Points, in no order, along strands that fork, close into loops and pass close to each other.
Two points are linked if the straight distance between their rows is under 88. Some points are linked to none.
(655): -54  -46  47  15  32  19  23  -10  -61  15  -6  -3  36  4  -18  8  10  -25  -7  7  -42  -20  50  55  36
(1007): 46  8  -3  9  -52  -3  -4  -20  -6  -1  -9  -3  -21  24  -13  2  -4  27  12  34  -19  -4  3  0  -13
(658): -25  -4  -23  -10  27  5  -14  14  -13  -44  8  6  11  64  6  -41  -59  -3  14  -15  4  -5  60  25  -6
(210): 44  1  11  33  -65  9  50  1  -7  32  2  2  9  5  -3  3  46  8  -7  24  -30  20  -10  -17  -23
(579): 20  28  8  1  5  -18  4  11  37  16  15  -3  -1  -49  17  15  44  -3  2  -2  24  16  -78  -36  4
(347): 28  6  27  55  -46  6  61  12  11  40  15  12  18  -18  -1  -7  62  7  -21  14  -22  41  -23  -39  -13
(430): -22  -16  26  -4  15  17  50  17  -27  42  -4  -31  21  -25  14  22  54  -13  0  -4  -28  15  -28  9  -4
(805): 3  -13  -18  -33  -5  24  38  2  -2  9  3  -23  -11  20  13  8  -13  5  20  -13  8  -16  22  -12  -17
(342): -49  -27  -4  -3  31  -8  -41  -7  4  -31  21  22  14  0  -7  -51  -30  -30  7  -17  -15  -7  37  37  50
(140): -8  23  -10  15  40  -4  -32  19  5  -54  16  3  -8  -6  -13  22  -25  20  -21  -3  45  -14  11  -22  -5
(261): 19  -25  -20  -9  -41  -22  -13  -25  18  -12  -10  20  -14  51  7  -67  -43  -4  29  15  -23  10  36  26  -4
(11): 0  -24  -18  -57  -16  6  40  -19  2  43  -21  -7  -5  39  39  -20  -23  -22  48  -21  -21  -3  19  14  -10
(333): 34  -8  -8  -8  -47  26  56  -15  -47  24  -27  -27  -17  37  -15  51  1  28  14  21  -16  -23  15  3  -32
(934): 27  -8  -6  -16  -6  -25  -4  -29  12  12  -56  6  -1  34  10  -33  -21  -20  22  16  -37  18  -18  52  0
(821): -27  12  13  16  4  -8  -46  3  -3  -56  48  17  5  -40  -31  -14  7  -3  -41  -3  8  3  18  -8  38
(576): -33  -9  24  21  55  -13  -13  -4  0  17  -15  13  34  -40  11  -19  36  -59  -11  10  -52  32  -27  55  30
(832): -40  5  -26  -21  39  0  -20  31  53  -11  37  31  9  -11  35  -28  -37  -2  12  -50  72  -22  0  -32  -18
(64): -42  -25  -23  -66  1  9  32  1  12  43  10  -6  11  18  53  -25  -32  -22  46  -42  -7  -3  35  -5  -3
(87): 3  21  -29  -16  28  -15  -25  19  49  -20  2  15  -13  -3  22  -12  -40  14  1  -31  76  -27  -5  -39  -27
(860): 1  -29  2  -1  -38  -18  -21  -7  31  -12  45  29  -11  16  5  -78  -16  -12  4  -11  -3  16  22  0  3
(394): 38  13  -15  -6  -3  -31  -39  -27  25  13  -59  2  -14  21  -1  -14  -26  -4  19  7  -20  3  -32  26  -1
(868): 32  44  -22  4  -25  -14  -37  -4  54  -42  26  36  -23  -7  4  -28  -26  37  -2  1  57  -21  4  -38  -23
(215): -25  -8  17  5  -5  4  0  19  2  -12  54  -3  -5  -30  -3  -11  19  1  -13  -27  19  -1  -4  -15  9
(484): -13  -3  20  10  29  7  25  7  -32  -8  2  -38  -14  -26  -32  65  16  4  -21  13  0  -14  -22  -4  7
(876): -15  -3  10  -27  35  -2  4  13  16  18  -1  -17  9  -34  19  15  26  -16  7  -28  -4  3  -50  0  8
(94): -11  15  -17  7  7  2  -19  17  8  -58  35  11  -12  11  -2  -15  -26  12  -11  -3  33  2  29  -6  -2
(836): -58  -39  16  -14  28  32  36  8  -51  6  5  -26  24  -3  -12  17  5  -6  -2  -4  -17  -14  44  28  20
(534): 0  -16  -4  -30  -26  1  52  -14  1  63  -10  5  28  23  46  -31  27  -32  27  -6  -37  31  -4  11  -21
(566): 35  16  -20  -30  -26  39  63  13  -5  28  8  -32  -16  -2  9  68  21  37  21  -16  43  -37  -7  -48  -34
(7): 71  32  -5  35  -89  -20  -25  -33  16  13  -25  31  -12  18  -5  -29  24  20  12  52  -24  28  -21  -4  -16
(1085): -9  -7  62  32  45  -1  9  -8  -76  -3  -31  1  -10  -21  -42  71  28  -13  -42  36  -22  1  -12  18  29
(1028): -61  -19  -2  -1  39  43  29  18  -66  -21  9  -22  32  35  -7  16  -5  -3  1  -12  2  -17  61  21  12
(994): 22  -17  -7  -34  -17  -10  29  -31  -12  31  -41  -10  3  45  20  -19  -6  -15  26  6  -44  12  5  44  -11
(801): 20  14  -7  -2  -12  17  35  25  0  -3  25  -33  -22  -22  -10  54  20  32  -3  -1  42  -29  -14  -41  -21
(849): 37  24  9  18  -27  -30  -29  -1  27  -12  14  18  -1  -25  6  -35  27  -11  -18  11  -14  30  -43  -17  5
(910): 18  -12  -55  -31  0  -16  -17  -15  35  20  -53  3  -17  48  13  -18  -70  -8  37  -23  10  -22  22  11  -19
(993): 21  -10  -11  -12  -37  -8  25  -18  31  44  -4  17  21  24  41  -51  27  -32  23  2  -13  48  -14  -5  -6
(267): 52  29  -9  3  -63  -27  -39  -16  54  -26  46  42  -27  -6  13  -52  1  29  8  -1  40  5  -6  -45  -10
(408): -55  -25  -7  -60  19  15  9  13  34  38  24  5  20  -10  60  -15  -23  -18  33  -54  16  -3  4  -18  11
(843): -20  -9  59  48  -3  23  74  26  -40  35  -2  -19  27  -22  -16  47  62  12  -34  9  -41  18  -13  2  -9
(169): 12  0  -9  -22  43  -5  23  -5  16  34  -63  -27  8  -17  27  21  9  -32  13  0  -24  11  -56  19  -2
(900): 17  -12  -15  13  -47  -9  -18  -24  -21  -29  -14  11  -20  59  -14  -46  -56  6  21  52  -26  8  65  35  -12
(466): 9  -13  7  -6  -15  -17  -8  -6  6  -10  10  0  -12  5  -1  -25  2  -6  0  6  -10  12  -8  21  2
(93): 33  8  -30  13  -58  6  -11  -10  -12  -30  -4  9  -23  59  -9  -31  -40  29  21  38  -2  -4  52  8  -26
(780): 45  57  -27  10  -14  -16  -57  -10  43  -31  -4  24  -30  -8  -16  12  -29  47  -7  7  59  -26  -11  -44  -28
(180): -27  -18  42  16  40  11  29  1  -64  9  -18  -20  8  -7  -32  56  20  -13  -23  15  -21  -8  -10  33  21
(691): 27  6  -16  -15  39  -29  -15  -16  23  26  -75  -18  1  5  2  23  -14  -19  15  -5  -18  6  -55  22  2
(255): -38  -13  8  27  26  20  11  12  -67  -35  9  -4  4  26  -29  19  -9  -7  -19  28  6  -9  49  8  20
(352): 6  -30  -38  -34  -12  -2  -3  -20  24  3  -28  10  -11  57  20  -52  -62  -7  35  -12  -8  -2  42  17  -8
(1051): -55  -54  13  -10  45  -15  -36  -14  -5  -13  11  23  42  -17  11  -51  3  -44  12  -15  -43  -6  31  63  55
(527): -25  19  26  2  73  -11  -37  10  9  -9  -1  -13  11  -68  -7  35  24  -23  -22  -21  -11  6  -66  3  36
(931): -13  -24  8  -2  27  1  7  -15  -40  -8  -27  -29  -18  21  -22  32  -26  -8  -5  26  -19  0  18  21  12
(706): -15  -1  12  -30  36  14  45  9  1  47  -32  -25  18  -27  32  34  39  -26  18  -6  -25  15  -47  13  -3
(872): 56  39  28  42  -78  -19  -36  -15  7  -16  4  32  -14  -5  -16  -15  33  23  -26  51  -24  31  -17  -19  -11
(723): -41  -46  35  13  11  -1  3  -15  -39  6  8  13  35  4  -12  -34  12  -31  -9  2  -48  7  29  64  26
(191): -13  6  22  9  2  -28  -64  -9  19  -42  37  31  1  -40  -21  -42  11  -17  -32  -14  -5  22  -10  -2  37
(552): 46  13  -37  -7  -47  35  40  -11  -18  21  -16  -26  -22  36  -8  50  -2  47  33  7  19  -35  22  -11  -34
(1092): 28  13  -26  -20  35  -6  2  -4  19  27  -58  -38  -14  6  -6  62  -20  14  16  -16  18  -33  -33  -8  -7
(312): -25  -24  16  -12  2  12  39  5  -16  54  -6  -4  29  -5  30  -18  42  -32  7  -6  -49  35  -10  20  -11
(405): 12  24  -9  16  26  13  -3  21  -36  -35  -2  -26  -26  4  -27  69  -13  32  -12  31  35  -20  12  -28  -10
(766): 16  24  -54  -15  26  -5  -28  24  31  -8  -24  12  2  32  25  7  -46  30  7  -36  86  -47  -4  -35  -53
(854): 32  10  -45  -5  -51  12  2  9  2  -26  9  12  -11  75  15  -38  -46  36  35  10  26  -12  58  -3  -42
(346): -30  -44  -21  -32  -2  8  12  -1  7  -4  7  9  5  43  27  -62  -44  -21  28  -19  -22  8  62  27  -5
(478): 5  -3  4  -24  -14  -1  22  7  24  27  17  -11  4  -5  25  -11  22  -16  21  -24  9  15  -36  -15  -4
(891): 11  1  5  -15  -31  34  84  19  -37  35  7  -42  -12  -4  1  61  38  32  1  -8  0  -24  -1  -29  -30
(679): 32  6  -35  -18  -14  19  18  0  10  8  -25  -25  -21  33  5  36  -30  25  25  -1  25  -29  22  -9  -24
(264): -45  -31  -20  -10  -7  15  -4  6  -16  -32  34  13  16  48  11  -69  -38  -10  17  -7  -5  13  73  30  -1
(650): 15  17  3  -5  28  7  7  16  5  -7  6  -34  -27  -39  -27  68  6  20  -22  -1  36  -26  -38  -26  -4
(344): -43  14  6  11  47  -1  -41  15  9  -40  53  14  16  -63  -15  -2  18  -5  -27  -29  29  -14  0  -11  50
(593): 52  34  18  26  -68  -4  -27  -3  -2  -18  19  14  -26  -5  -32  15  14  41  -25  45  3  -1  -7  -33  -11
(423): -18  -18  41  9  -25  30  84  16  -48  39  8  -35  6  -10  -17  48  43  22  -16  -12  -24  -9  5  -17  -19
(131): 39  30  11  0  -43  -27  -45  1  49  -23  36  31  -15  -42  1  -30  23  17  -14  -3  29  25  -43  -50  3
(147): -11  10  28  38  3  -7  1  15  8  12  18  3  21  -54  -3  -18  64  -17  -30  1  -19  42  -45  -7  13
(977): 28  24  -64  -19  21  -2  -27  13  35  24  -51  -5  -15  15  6  31  -38  30  18  -28  67  -39  -7  -22  -37
(1077): -49  -16  47  41  20  19  32  21  -28  30  31  -11  40  -58  -2  22  78  10  -36  -30  -12  5  -24  -3  33
(194): -34  -1  37  20  35  -23  -45  -10  0  -10  9  29  38  -41  -1  -36  37  -39  -28  -4  -44  24  -15  40  50
(369): 9  -15  -3  5  -8  24  40  -1  -51  -1  -20  -34  -18  32  -27  41  -20  14  3  33  -17  -11  34  10  -13
(363): 32  17  -10  10  -35  -16  -6  -9  37  20  8  20  8  -14  27  -44  36  -32  15  12  -1  47  -36  -16  4
(847): 27  31  5  18  -17  -11  -40  -13  -5  -46  15  0  -30  -24  -27  21  -6  32  -25  32  18  -3  -3  -19  6
(946): 22  -11  -5  -26  -55  0  30  -11  21  37  17  14  2  26  35  -21  12  -12  25  -14  11  18  -15  -24  -12
(950): 48  42  -39  -4  3  -16  -41  -4  49  9  -31  8  -23  -10  -12  30  -30  39  8  -12  50  -37  -28  -32  -22
(425): -51  -13  36  3  37  24  21  20  -30  14  27  -28  16  -57  -18  51  50  -3  -20  -28  6  -15  -30  1  27
(963): -15  20  30  38  18  -20  -32  -7  13  -10  13  23  30  -65  -4  -25  54  -45  -43  9  -35  46  -36  13  29
(244): -17  13  9  -2  39  -17  -48  8  42  -29  33  14  -10  -59  -4  -11  -6  -2  -25  -37  32  -4  -25  -12  20
(752): -61  -18  -20  -52  40  13  -9  20  52  24  27  19  23  -25  51  -19  -40  -21  19  -53  53  -17  -5  -35  5
(1018): -15  -5  5  -4  63  -9  1  -5  6  24  -44  -14  18  -35  20  10  22  -52  -2  12  -41  24  -49  43  10
(619): -14  -6  -46  -23  37  0  -26  20  12  -20  -22  0  12  56  18  -22  -75  -1  8  -26  17  -16  37  13  -22
(1048): 5  19  31  22  3  -11  -47  -18  -22  -45  7  14  -20  -28  -44  35  -2  1  -43  28  -6  9  -11  -7  24
(670): 11  11  -29  -2  -24  1  1  22  5  -45  34  9  -7  33  10  -37  -32  31  6  -4  38  -14  35  -15  -33
(497): -2  -3  30  48  -20  6  36  18  18  37  37  19  32  -37  7  -30  72  -2  -25  -3  -6  55  -34  -46  4
(1080): 22  26  -5  26  -17  14  -9  -3  -31  -24  -15  -16  -31  34  -29  46  -22  41  -2  54  7  -15  29  -27  -15
(491): 49  27  0  32  -76  20  -5  -21  -29  1  -12  -6  -34  38  -35  32  -6  45  15  58  0  -22  23  -15  -19
(921): -58  -54  20  -22  45  5  -8  -19  -22  22  -15  4  44  -6  6  -28  7  -49  6  -8  -54  0  21  76  40
(819): -8  -1  54  34  4  -12  -19  -14  -49  -33  -11  12  -11  -16  -42  43  12  -10  -48  42  -22  14  -3  5  30
(725): -35  -23  -10  -28  21  22  24  13  -13  -4  7  -21  -4  10  9  9  -12  -7  13  -16  -5  -14  29  13  5
(580): -4  27  2  12  57  1  -25  12  -14  -35  -16  -22  -21  -6  -31  67  -26  11  -29  13  29  -20  4  -21  8
(378): 74  24  -16  16  -71  -14  -29  -41  4  5  -32  23  -20  42  -14  -22  -3  25  37  39  -23  6  -2  29  -15
(1100): -4  -9  -62  -17  34  -18  -47  8  37  1  -52  5  -6  36  11  -24  -79  -17  10  -30  24  -26  24  10  -12
(19): -33  -12  5  14  40  7  -7  0  -36  -29  7  -13  4  -3  -28  17  -18  -19  -13  10  -10  -17  21  21  29
(437): -26  -3  57  61  -2  1  35  17  -37  11  28  -5  27  -34  -29  28  57  17  -48  -8  -24  11  -20  -3  14
(632): 3  25  5  0  -3  -32  -55  -8  55  -39  30  34  -21  -37  1  -38  -9  6  -20  -21  25  14  -22  -19  12

How many points has the smallest loop of links through each point below? Write 0 if it is on no loop.
(352) => 7
(408) => 25
(876) => 8
(255) => 11
(191) => 5

A tip is a point with one link. Name the tips that can be reached along the links from each point below, in the order of the rows.
(576) => (210)
(552) => (342)
(1100) => (425)

A fork is a point with three links, a tip a point with one. Leave the first point through the second and follow the links. Name the first fork or tip that comes.
(394), (934) => (131)
(491), (1080) => (352)
(484), (650) => (425)
(766), (87) => (169)
(255), (19) => (836)

Name the points in between on the shortest way along the links from the first point to the second, in order.
(847), (910) => (593) (872) (7) (378) (1007) (491) (1080) (405) (580) (140) (94) (670) (854) (93) (900) (261) (352)
(843), (140) => (423) (891) (566) (801) (650) (484) (180) (1085) (819) (1048) (847) (593) (872) (7) (378) (1007) (491) (1080) (405) (580)
(333), (342) => (552) (679) (805) (725) (836) (655) (723) (921) (1051)
